The views of a scene show one set of named points, each view turned or mirrored, and shifted as a whole, with a little noise and some points left out.

Scene 1
View 1
K570: [26, -2, -8, 21, 12, 12, -15, 4, -6, -3, -30, -3, -8, 16, 4, -3, 2, 19, 1, 8, 35, 0, -2, -20]
K107: [17, -17, 34, 14, 10, 5, -30, -18, 7, -38, 1, 24, -22, 13, -7, -7, -27, -4, 0, 14, 2, 8, -28, 0]
K701: [18, -20, 15, 16, 4, 15, -19, 3, 7, -20, -22, 9, -23, 18, 6, -6, -13, 13, -4, 15, 18, 2, -2, -18]
K282: [25, -3, -9, 19, 9, 10, -15, 5, -1, -3, -25, -6, -9, 20, 6, 0, -2, 22, -1, 7, 31, 0, 0, -22]
K292: [16, -27, 5, 22, -6, 15, -19, 16, 8, -18, -28, 2, -21, 23, 17, -7, -9, 26, -13, 14, 22, -3, 15, -30]
K586: [23, -8, 7, 17, 10, 6, -20, -7, -1, -14, -17, 5, -10, 17, -1, -4, -15, 10, 2, 11, 17, 4, -16, -12]
K583: [26, 9, -21, 22, 19, 13, -10, 4, -8, 10, -37, -12, 0, 16, 5, 3, 13, 23, 7, 7, 46, -3, 0, -26]
K17: [18, -12, 10, 20, 6, 14, -20, 1, 4, -18, -20, 8, -18, 16, 5, -6, -7, 14, -4, 12, 21, 1, -5, -16]
K11: [17, -47, 28, 8, -16, 3, -23, -4, 18, -47, 2, 20, -25, 28, 10, -12, -45, 14, -17, 12, -14, 5, -11, -10]
K659: [16, -16, 7, 22, 3, 20, -22, 8, 6, -17, -30, 6, -23, 16, 10, -6, -4, 20, -6, 16, 26, 2, 7, -22]
K291: [20, -25, 21, 13, 2, 5, -23, -10, 8, -32, -6, 14, -17, 22, 1, -6, -30, 7, -3, 11, 4, 6, -18, -6]
K2: [14, -15, 9, 28, 2, 27, -24, 20, 7, -17, -37, 4, -29, 12, 14, -9, 5, 22, -12, 21, 34, -2, 18, -31]
K833: [39, -19, -35, 5, -9, -13, -2, -6, -8, 4, -10, -17, 11, 36, 11, 8, -28, 33, 0, -12, 12, -4, -13, -20]
K922: [22, -32, -5, 11, -14, 6, -12, 7, 5, -17, -17, 0, -11, 31, 17, -5, -27, 26, -15, 5, 7, 1, 2, -26]
View 2
K701: [14, -10, 19, 3, 9, 15, -3, -31, -5, -23, 2, 4, 16, -23, 21, 9, 27, 0, 7, -1, -19, 42, -1, 2]
K659: [15, -13, 24, 10, 15, 11, -2, -29, 3, -26, 14, -1, 27, -18, 20, 6, 27, 5, 1, -4, -26, 48, -4, 6]
K282: [25, -39, 19, 6, 14, 29, -12, -8, -2, -10, 2, 10, 39, -15, 4, 16, 13, -8, 4, -5, -22, 48, -18, 15]
K570: [17, -28, 20, 8, 21, 22, -13, -17, 3, -23, 12, 9, 42, -16, 3, 6, 19, 2, 2, -6, -25, 47, -13, 16]
K586: [14, -15, 9, -5, 8, 19, -13, -22, -8, -21, -3, 13, 22, -25, 5, 12, 15, -8, 11, -5, -18, 39, -8, 1]
K17: [14, -14, 17, 1, 11, 16, -5, -26, -5, -25, 4, 5, 22, -22, 14, 9, 22, -1, 6, -1, -21, 42, -3, 4]
K833: [45, -55, 24, 4, 0, 34, -16, -4, -12, 12, -10, 10, 28, -10, 11, 33, 5, -29, 5, 0, -7, 58, -21, 13]
K2: [10, -9, 30, 18, 18, 12, 0, -34, 6, -31, 21, -5, 30, -16, 27, -1, 34, 12, -6, 1, -31, 50, -1, 13]
K922: [35, -26, 28, 5, -3, 18, -2, -24, -8, -5, -3, -1, 13, -15, 34, 20, 22, -12, 0, 5, -16, 57, -3, 4]
K583: [13, -41, 21, 15, 30, 31, -14, -10, 6, -19, 18, 8, 57, -12, -9, 3, 19, 1, -2, -8, -31, 48, -21, 26]
K11: [31, -1, 19, -10, -19, 3, 2, -36, -15, -10, -18, 3, -21, -29, 46, 21, 23, -11, 12, 6, -7, 43, 13, -20]
K107: [12, 7, -3, -19, -4, 10, -9, -34, -19, -25, -15, 17, -7, -37, 10, 15, 14, -4, 26, -6, -12, 26, 5, -18]
View 3
K107: [-15, -1, 4, 11, 40, -19, -6, -9, 36, 30, 18, -12, -6, -21, 5, 0, 8, 23, -8, 22, -8, -1, 18, -22]
K2: [14, 5, -15, -9, 15, 5, 5, -20, -2, -3, -10, 1, -26, 5, 2, -6, 8, -4, 42, 4, -9, -23, 28, -13]
K701: [-3, 12, -5, 4, 28, -5, 4, -21, 13, 10, 3, -2, -25, -10, 8, -4, 9, 2, 21, 11, -11, -11, 24, -16]
K292: [-3, 26, 5, 12, 27, -6, 11, -29, 6, 2, -10, 2, -43, 6, 22, -9, 13, -9, 21, 5, -22, -22, 39, -12]
K570: [-5, 8, -10, -12, 19, 0, 8, -34, -10, 3, 6, 5, -30, -20, 14, 12, 15, -10, 38, 18, -6, -3, 8, -4]
K586: [-12, 8, -2, 1, 31, -11, 1, -26, 13, 14, 11, 0, -23, -22, 14, 8, 16, 3, 18, 21, -8, -1, 13, -12]
K659: [-3, 4, -12, -8, 26, 0, 2, -21, 5, 8, 5, 1, -24, -17, 5, 4, 9, 2, 30, 14, -5, -9, 15, -10]
K11: [-11, 20, 16, 29, 45, -23, 5, -15, 43, 23, -1, -12, -24, 2, 18, -16, 7, 13, -13, 12, -23, -18, 43, -23]
K17: [-3, 6, -4, -3, 28, -4, 3, -24, 9, 11, 4, -4, -25, -13, 10, 0, 11, 3, 22, 15, -10, -10, 18, -15]
K583: [-6, 10, -15, -22, 14, 6, 8, -44, -23, -6, 6, 11, -35, -23, 13, 20, 19, -14, 55, 22, -4, 3, 2, -2]
K833: [-36, 36, 13, 12, 34, -13, 12, -58, -2, 3, 6, 4, -54, -22, 44, 16, 26, -20, 19, 30, -26, 3, 13, 1]
K291: [-16, 10, 3, 14, 39, -15, 1, -19, 29, 21, 9, -9, -21, -16, 13, 1, 8, 11, 1, 18, -11, -7, 23, -13]
K922: [-11, 28, 6, 13, 30, -8, 10, -33, 11, 3, -6, -1, -43, -2, 25, -4, 17, -10, 18, 9, -24, -14, 32, -13]
K282: [-10, 12, -6, -9, 22, -1, 6, -36, -6, 3, 4, 6, -34, -17, 17, 10, 16, -9, 39, 18, -11, -3, 11, -6]
View 4
K107: [6, -20, 4, -34, -18, 3, 7, 19, 13, 17, -11, -11, -10, -14, 18, 0, -4, 0, -6, 32, 40, 4, 50, 26]
K291: [0, -26, 21, -41, -36, -14, 9, 16, 9, 19, 2, -20, -5, -11, 19, -4, 5, -16, -6, 33, 28, 9, 54, 30]
K282: [7, -12, 18, -42, -7, -4, 11, -15, 14, 6, 32, -2, -9, -6, 15, -10, 9, -22, 32, 18, -9, 9, 24, 2]
K11: [-1, -36, 26, -39, -50, -17, 9, 21, 6, 29, 0, -24, 2, -15, 21, -4, 11, -18, -12, 35, 34, 16, 60, 40]
K586: [7, -15, 9, -37, -6, 5, 10, -1, 13, 12, 16, -2, -8, -11, 16, -4, 3, -9, 16, 21, 12, 9, 34, 9]
K659: [9, -16, 16, -48, -18, -21, 5, -3, 7, -1, 27, -13, -12, 3, 17, -9, 7, -21, 21, 20, -1, -2, 43, 8]
K292: [6, -20, 30, -50, -32, -27, 7, -5, 6, 4, 32, -16, -10, 4, 15, -13, 15, -28, 19, 22, -7, 4, 46, 19]
K701: [5, -17, 16, -43, -20, -16, 7, 3, 10, 6, 15, -11, -11, -2, 17, -9, 5, -17, 12, 23, 6, 4, 46, 14]
K17: [10, -15, 14, -42, -12, -10, 8, 1, 10, 7, 16, -10, -12, -5, 16, -8, 6, -14, 16, 23, 7, 4, 39, 11]
K570: [11, -10, 15, -45, -2, -3, 11, -13, 12, 3, 33, -2, -12, -6, 14, -9, 7, -17, 32, 18, -11, 5, 25, 0]
K583: [12, -6, 13, -41, 7, 2, 11, -26, 16, -4, 42, 7, -14, -5, 14, -11, 11, -20, 45, 12, -23, 4, 15, -10]
K2: [14, -12, 24, -55, -20, -32, 1, -3, 4, -10, 32, -19, -18, 15, 14, -15, 10, -20, 26, 17, -13, -12, 48, 8]
K922: [2, -27, 34, -40, -39, -17, 14, -5, 5, 19, 28, -14, -2, -12, 18, -10, 16, -29, 12, 24, 1, 21, 38, 22]
View 5
K291: [6, -7, 8, 5, 0, 8, 16, -23, -3, 19, -19, -30, -8, 0, 45, -40, 20, -3, -19, -21, 8, 4, -5, 23]
K282: [-14, -15, -9, 12, -12, 16, 17, -20, -20, 8, -7, -37, -3, -9, 29, -20, -14, -5, 3, 15, 0, 6, 13, 13]
K701: [-4, -12, -1, 6, -6, 14, 20, -14, -13, 14, -8, -41, -10, -10, 36, -26, 2, 8, -5, -10, 8, 12, -6, 18]
K922: [-13, -17, -11, -2, -13, 6, 12, -25, -18, 13, -9, -56, 6, -6, 25, -37, 0, 9, -14, -18, 0, 1, 5, 40]
K11: [7, -9, 7, -3, -3, -2, 17, -24, -1, 23, -19, -52, -2, 3, 41, -49, 31, 14, -29, -49, 8, 4, -16, 46]
K833: [-21, -13, -12, 8, -15, 10, 2, -39, -17, 16, -10, -41, 9, -3, 24, -41, -8, -15, -12, 8, -13, -9, 26, 31]
K2: [-12, -19, -9, 3, -11, 17, 30, -2, -23, 0, 1, -52, -9, -19, 27, -8, -12, 22, 9, -4, 13, 21, -9, 14]
K586: [-3, -8, 4, 12, -3, 14, 18, -24, -8, 18, -15, -28, -9, -2, 39, -29, 3, -8, -6, 1, 4, 7, 6, 12]
K659: [-7, -16, -4, 6, -8, 15, 25, -11, -19, 5, -4, -45, -8, -13, 30, -17, -5, 14, 4, -4, 9, 14, -3, 15]
K570: [-17, -15, -7, 5, -13, 14, 17, -18, -19, 7, -5, -45, -1, -11, 27, -21, -12, 3, 2, 6, 3, 5, 9, 18]
K292: [-13, -18, -9, -1, -13, 10, 20, -12, -22, 4, -3, -58, -1, -15, 25, -21, -3, 18, -3, -15, 7, 12, -4, 29]
K583: [-21, -17, -12, 18, -15, 22, 18, -20, -24, 4, 0, -34, -3, -14, 26, -9, -26, -10, 15, 37, -4, 6, 22, 1]
K107: [13, 0, 18, 9, 4, 8, 24, -23, 8, 27, -23, -22, -15, 6, 54, -40, 27, -7, -21, -26, 11, 8, -9, 16]

In a view up to two points have been moved. Name them for each view, in the order of its rows, or write none.
view 1 -> none
view 2 -> K282
view 3 -> K292, K659
view 4 -> K291
view 5 -> K833, K570
